A landscape with many valleys, sampled at points; each row gives a point and its height.
A ball rolls from a point to the lowest of its 2 nearest points, and stops where none of them is lower. Distance is the straight distance between rows; heights are no part of it.
vugu: [ 16   4   6 -17   0 -17   6 -14  18   7  -5  12  -4  19 -13   6 -62 -26
  -8  16   1  -4 -11 -76 -46]  height 215
rut: [-25   3  36 -28   7   3  37 -16  20 -30 -31   9 -12 -12  18  11  -3   0
  -3  -4   8  30 -17  -6  -6]  height 597
luf: [  0   8  18  11   8 -10 -13  -7 -13  16   0 -14 -31  28  -8  -3 -23 -38
   6   0  21   4 -30   0  20]  height 141
taniz: [-13  15  17   7  16  -3  -1  -3 -20   6   3 -13   0  -8 -13   1 -11   6
   4  -9  14   9  -5   8  15]  height 230
zakap: [-18  -6 -12  -2  11  10  18  13 -19  35  11  -7  20 -12 -11 -12  14   4
 -10  12 -19   8  -4  25  17]  height 481
metif: [  7 -31 -19   2  -3  28   0  24 -17   8  20   7   6  19   1  -9  35  23
   8 -15  16   2  40  20  33]  height 578
Darad: [  8 -46 -43 -16  -2  25  -7  17 -24   4  45   5  11   8  34  13  35  42
   2 -11   8 -14  45  14  36]  height 611
sodek: [ 17   9   8  20   2 -18 -30 -19  -3 -13   8 -16  -2 -17 -19   7 -12  19
   8 -13  -5 -28 -13   5  -7]  height 322
Nez: [-40   3 -23 -18  -7   4  35  10  -9 -20  15 -12   7 -20   7  31  15  31
  21   9 -27  -5  -1  19   9]  height 331
mel: [-11 -24  -8 -14  28  -7   7   2 -24  10  12   2 -15  25  23 -11  53  -6
 -20 -12  28 -16  13  40  70]  height 313
fede: [ 16 -27  21  14  11  14 -22   9  -8  24 -12  -1  -1  15 -12 -10  -1   5
   9 -16  24  26   4   3  -3]  height 361
zodak: [ 24 -38 -21  -2  23  11 -45   5 -15   2   4  -8 -11 -14  15 -23  17   9
 -15   3  44  -2  57   7  18]  height 280
Litev: [ -4  13   5   2 -19  -2  14  14  12  12  -8  -8  11  -7  12   1  14 -25
 -14 -10 -23   1 -11   3   3]  height 389
zuk: [ -3  29  15 -16 -12 -35  23 -10   6  24   5  -2   1  16  -7  33 -14 -42
  -5  12  -5 -15 -38 -47 -15]  height 219
zured: [-24   7  15  -8  13  13  18 -13  12 -33  -9  20 -19 -10  32   7   5   3
  -6  -9  14   9   7  -5  30]  height 562
sif: [ 30 -18  -5  25  15  22 -44  -2  -5 -24   5  20 -13   4 -21  -2   8   9
   1 -11  10  -7  18   6  11]  height 470
muz: [  7  20 -45  -2   1 -15 -34  22   5 -37  -1   2  -6 -14  -4   0   9  30
  27  -9 -28 -30  21   5 -18]  height 761
Pim: [  4 -37 -49   1  -4  20  -8  21 -10  12  21   1  29 -30  29 -11   6  37
  -7  16 -38  -3  34  17   6]  height 721
tati: [  6  -8   7  15 -15   7  -5  -1   0   9   0  -2   3  -5  14  -6  20 -21
 -21  -5   4  -8  11  12  29]  height 353
nodip: [-11 -10  10   9  16   1   9  11 -13  -1  14  -4 -16  27  -6  -2  27   0
  12  -7  39  13 -15  30  56]  height 168
sunot: [ -6  19  -2 -10  -8 -22  -2 -11  -3   0  -2 -25   9 -36  -6   1  -7  12
  -2  -1 -17 -22 -21 -12 -13]  height 394
momu: [ 12  13 -24  15 -15   3 -20  13   6   4 -13   4  33 -21 -19   0   1  18
  13  22 -24   1   5 -17 -43]  height 648
bir: [ 26 -20  -7  26  -7  27 -28  15 -18   8   8   8  22   9 -27  -2  18  41
  11   1  -5  -3  28  14 -29]  height 477
Sebi: [  2  -6   6  10 -30  11  10  10   9 -11 -18   7   5  12  10  11  15  20
  30 -25 -14   0  -6  -2   0]  height 358
vod: [ 20  -4  21  27  -6 -12 -24   2  -9   1   6 -18 -18  20  -2  -3   6 -10
  23 -22  27 -12 -30  13  35]  height 234
Vepu: [ 15  -1 -32  -1 -10  -4 -31  21   1 -28 -24  10   4  -6 -17   4   9  35
  34  13 -38 -10   1  -9 -56]  height 704
lefiz: [ 32  -6  18  11 -11  -6 -14 -14  19  -4  -6  17  -1  23 -14  19 -52 -12
   1  24  13  -2  -3 -64 -71]  height 305
seke: [  7   5  -6  14  -8   3  -7  -1   2  27   4 -10  23 -22  12 -29   0 -25
 -31  24   5   8   9   3  15]  height 311
Magub: [-25   6  -4 -12 -26  15  37  -7  -6  -6  -1   5   7 -16 -10   7  11  35
  32  12 -22  13   8  -5 -19]  height 383
Popa: [-27  23 -19  -9 -10 -12  27  24   9   9  -2  -7  19 -13  23  -1  29  -8
  -3   7 -39 -15  -1  26  14]  height 417
fov: [ 23   2  19  20   2  13 -19  10  -7  -7 -15  13  14   8 -21  12  -4  45
   6  11   1   2   9  -6 -55]  height 545
pevi: [  2  12  25  -9  -7 -15   8 -10  -2  12  -8 -19  -2  -6  12  26 -26 -31
 -14   7  11   2 -31 -31 -20]  height 269
lin: [-21  33  17 -15  20  -9  29  -4   2  16   1  11   9  -8 -23  18  -4 -23
 -18   9 -14   9 -29  -3  -6]  height 131
makev: [ -7  -7 -36  -4  14  13   4   6 -17   2  30  12  -5  -6  14 -11  14  26
   0 -12 -20 -21  24  25  45]  height 390
Funi: [-17  13   1 -10  13  -4  -4 -13  11 -24  -8  11 -30  -9   4  -4  -2 -39
  -7 -11  -7 -12 -22  14  45]  height 697
bonuf: [ 22   9   5   0  13 -21 -18 -17  16   0  -8  -2 -10  17 -29   0 -61 -23
  -9 -14   1   0 -24 -40 -32]  height 101
pumat: [ 18   2  33  17 -11   4   4 -23  12   2   6  -1   1  17 -16  17 -41   2
  -8   6  22   5  -3 -40 -30]  height 392
Vaba: [ -2   1   3   3   3 -11   3   7  -3  -3  13   3  -4  13  31   6  32 -10
 -12 -17   5 -17   3  41  57]  height 350
dig: [-28  -2  -3 -23   5 -13  14   0  10 -40 -21  15 -23  -2  23  17  29 -17
  11  -8 -20 -21 -39  14  37]  height 727
Rozo: [ 43   3  22  31  16  -5 -40  -5 -11  27  12  12  -8  44 -33  -2 -42 -10
  -7   6  22  -7   3 -18 -31]  height 330
Mupi: [-21 -11  16  -9  19  24  23 -10   1  -8   0  14 -17  10  17  -4   5 -17
 -21  -3  39  31  24  16  30]  height 527
gegu: [ 18  18   9   7  -3 -13 -16  10   0   5 -12   1  12   2 -21  16 -13  18
  21   1  -7   2  -9 -31 -44]  height 599
mepot: [ 11  -8 -31  -8  20   3 -30   7 -17   6  15   0 -10 -14  23 -16  11   8
  -6 -10  14 -16  40  22  35]  height 342
rurav: [  4   7  30   4   1   3  12   3  29  -8   8  -4 -13  28   1   6 -15 -33
 -12 -22  31  19   2   0  23]  height 634
Vaz: [ 28   3 -10  23  -1  -2 -46   1  -4  -3  22   2  -7  -9 -19  -3   6  10
  11 -15  -3 -30  15  28  15]  height 402
Fus: [  1  -4   1   3  15  13 -18  19 -13   4 -12  -3   3  -7   1  -8   0  30
  18 -12   7  16  16  11   0]  height 298
Pufa: [ 21 -29  10  12  17  12 -17 -12  -4   9  -8   2  -9  22  -8 -39   9  -4
 -19 -19  29  15  27   9  18]  height 420
panu: [ -4  16 -29 -13 -27 -12   0   5  -4 -21 -19  -1   3   6 -25  -5  14  18
  37  -4 -32 -12 -16 -17 -29]  height 760
zoget: [ 12  23 -15  -2   2 -20 -22 -22  25  -6 -14 -14   1 -33  -3 -26 -37 -29
 -23  15  -5  -7  -9 -24 -16]  height 492
verom: [-27  31  11 -31   2 -27  45  -7  -3  11  -3  12   9  15 -18  29  12 -23
  -7  21 -16 -14 -47 -27 -30]  height 175
Tinob: [  9 -14  24   8  -3   0  -7  -6  -7  39  -9  -5 -17  30   5  -3 -31 -37
  12   5  18  11 -19 -26  -9]  height 114
git: [ -7 -16  35   1   8  13  22   4 -13  24   9   1   2  27 -14  17  18 -15
  12  -3  35  24 -16   9  21]  height 103
mugin: [ 25  -3  16   9  11   7 -13  -5  35  -6   7 -22  -4  25  -5 -12 -43 -27
 -33 -20  32  19  22   4   0]  height 594
gem: [-15  25  19  -8  11  -6  19 -10  26 -22  -4   5 -19   5   1  14  -4 -53
 -26  -6   7   4 -21   5  15]  height 666
fozeg: [ 23 -25  19  29  -6  14 -28  -9   3 -35 -13  23 -17  23 -15   7   0  14
  20 -24   7  -2  -8  -8   6]  height 541
Lupa: [ 11   9   6   8  11   0 -14 -11  25 -14  -8 -14  -1 -15   4 -14 -41 -18
 -24 -10   8  14   7 -14 -15]  height 546
Kek: [-15  28 -10 -21  -2 -25   6 -11  12  -7 -20 -16   6 -34   5 -13  -5 -21
 -14  20  -9  -3 -15 -22 -16]  height 440
rimav: [-19   5  41  -2 -10  12  34 -24   1   7  -4  -2  -1 -14  11   7 -13  -5
 -13  27  27  27   2  -4 -16]  height 376
vuno: [ 19   1  14   1   3 -17  15 -15  28  20 -13 -17  15   0  16 -16 -63 -16
 -36   4   7  23  -2 -30 -33]  height 593
rekub: [  3 -24  18  -2  13  25   4  -7   9  -1  -4   2 -24  25 -10 -29 -17 -17
  -7 -12  45  45  25   4   7]  height 478
lotab: [ -7   1  12 -23 -27   4  16   2  18 -20 -28  16  -8  -9   0  24   2 -18
  27  -6   9  21 -13 -32 -23]  height 703
nuvo: [ 12  -4 -30  16 -13  14  -8  14   1  13   6   2  36 -37   6 -20   6  25
   8  32 -17   6  25   4 -13]  height 689
dinu: [ 36   3  19  12  21 -13 -38  -7   7   9   5   1  -9  15 -39   1 -38 -11
   1 -21  11  -9 -23 -13  -3]  height 224
lave: [-22  17  20   6  27  -9  14 -11 -23  24  10  -9   6  -1 -21  10   2 -23
 -19   7   4   1 -26  18  20]  height 177
med: [ -8  -7 -35   2 -30   3  -3  14  -3  -9 -12 -14  -1 -10   2  -8   5  23
  34   2 -54 -18  -4   2 -16]  height 798
Larit: [  5  28 -60  -4  -2 -11 -23  15   0 -13  30  -3   3 -34  10 -14  -2  30
  13  -1 -28 -38  33  19   1]  height 796
bosek: [ -3   1 -26  11  -7  -8 -15  17 -18   9  -1 -27  -1 -10  12 -25   0  30
  15 -11 -29 -23   8  28   2]  height 831
sabo: [  8 -28 -11   1  16  -2 -14  -3 -31  -4  13  -7 -22  25  -5 -26  30  13
   9 -21  35 -12   9  29  60]  height 247
kul: [ 32 -27   0  21  17  19 -34  -8  -6  -8  -2   2   3   6  -6 -25  12  16
 -19  17  48  10  58   1 -17]  height 197
zez: [-15  18 -43 -18   1 -22  -7   8  -1  -1  40 -13  -1 -37  17  -6   7  15
   9   2 -35 -40  15  42  24]  height 821
kemek: [ 28   2  15  22 -10   6 -10  -8  16  24  -4  14  27  -9  -6  -9 -33  -3
 -18  36  15  26  14 -32 -48]  height 189
Dobe: [ 15   1  -8  24 -34  15  -7  26  -1   4   9   4  20  13 -16  13  12  24
  32  -7 -20 -10   5   1 -19]  height 413
guzu: [ 12 -27 -43   6  -2  13 -20  17   2 -14  10  19  10 -16  29  -6   3  56
  -2 -14 -50 -26  35   7   0]  height 748
zus: [-43 -16 -34 -13   5  23  31  17 -17  14  22   6   6  -6  18   0  27   4
   1  19 -21   9  23  38  22]  height 447
ger: [-21  10  30 -49  -4 -27  37 -16  19 -27 -28   0  -2   2   4  27  13 -22
  -7  -2   5  16 -38 -28 -28]  height 628
Nones: [ 30  -7   8  34   2   9 -30 -13  -8  19   5  -6  13   3 -23 -21 -14   2
 -27  29  33  11  30 -11 -33]  height 97
toduk: [-19   5  30 -21  -4  -8  33 -26  27  -6 -14  -9  -2  -9  17  20 -31 -37
 -32  21  14  27 -21 -19 -26]  height 324
gaz: [  1   2   9  19 -27 -11   9   9  -3 -16   0 -11  -5  23  19   8  21  14
  25 -22   3 -10 -19  11  32]  height 308
namim: [-31  17   4 -20   9  -4  20  11 -14   1  -5 -13   7  -9  -2  19  10  13
  25  -1 -13   1 -26  20   9]  height 289
kikuf: [  5  -3   4   8  -7  12   2   3   3  30 -18   1  18 -21   3 -18 -15 -11
  -5  17   2  29   2 -20 -23]  height 255
gozad: [-42  19   5  -3  13  -5  31   7   2   6  -9   4  13  -4  36  11  36  -8
 -26  19 -21  -3  -1  37   7]  height 438
sim: [-32  17   1  -8 -10   5  37  -1   8  11 -22  16  14 -25  34 -13  14  -6
 -11  27 -14  21   3  11  -7]  height 463
reval: [-33 -10 -48 -17   8  16  29  17 -15  -6  39  25 -14   8  33  12  22  16
   6   3 -39 -21  20  30  42]  height 421
Kom: [ -5   0  34   9 -13  14  15 -21  -1  -2   5  13   0   0 -10  16 -12  16
  16   2  25  25  -2 -23 -18]  height 426
Lilob: [ -6 -10  38  -8   5   5  20   3  -6  48  -3  11 -12  36  -2  13 -10 -35
  11   6  29  31 -19  -7  -5]  height 47
lene: [-21  22 -14  -6  10 -21  -5 -10 -11   8  24 -15  -5 -39   6  -4  12 -14
 -17  11 -28 -33 -14  42  28]  height 843
Tof: [-14   7   9 -25 -14 -16  34 -14   8 -18 -24   6   4   2 -20  -1  20   8
   3 -18 -29  -6 -38 -32 -16]  height 778
Vupov: [-29   1 -10 -37  -8 -19  32 -17   2 -38 -19   8 -10   2  -6   5  33  -1
   5 -15 -35 -22 -49   2  15]  height 750
Dafev: [ 12 -32 -31  19 -10  26  -5  23 -27  13  28  -7   7  17 -21 -14  21  38
  15  -2 -12  -2  34  31  -6]  height 532
nemov: [  2   9  13 -34 -16 -20   3 -14  28 -41 -27 -11  -9   0   4  14  -8 -19
   0 -10   6   5 -25 -43 -25]  height 663

Call two points neighbours if one is among the 2 nearest of the other. Go from one point of each pair to the other, from neighbour to neighbour, staying as low as possible. Name the highest point that can't be avoided.
Lilob / sodek -> fozeg
Lilob / bonuf -> tati
Nones / bonuf -> Rozo

Where does a ball stop that starts at each point below?
lotab -> lin
bir -> Lilob
gozad -> Nones
nemov -> lin
sim -> Nones
fozeg -> Lilob
Vupov -> sodek
Kom -> lin
lene -> Nones
zus -> Nones
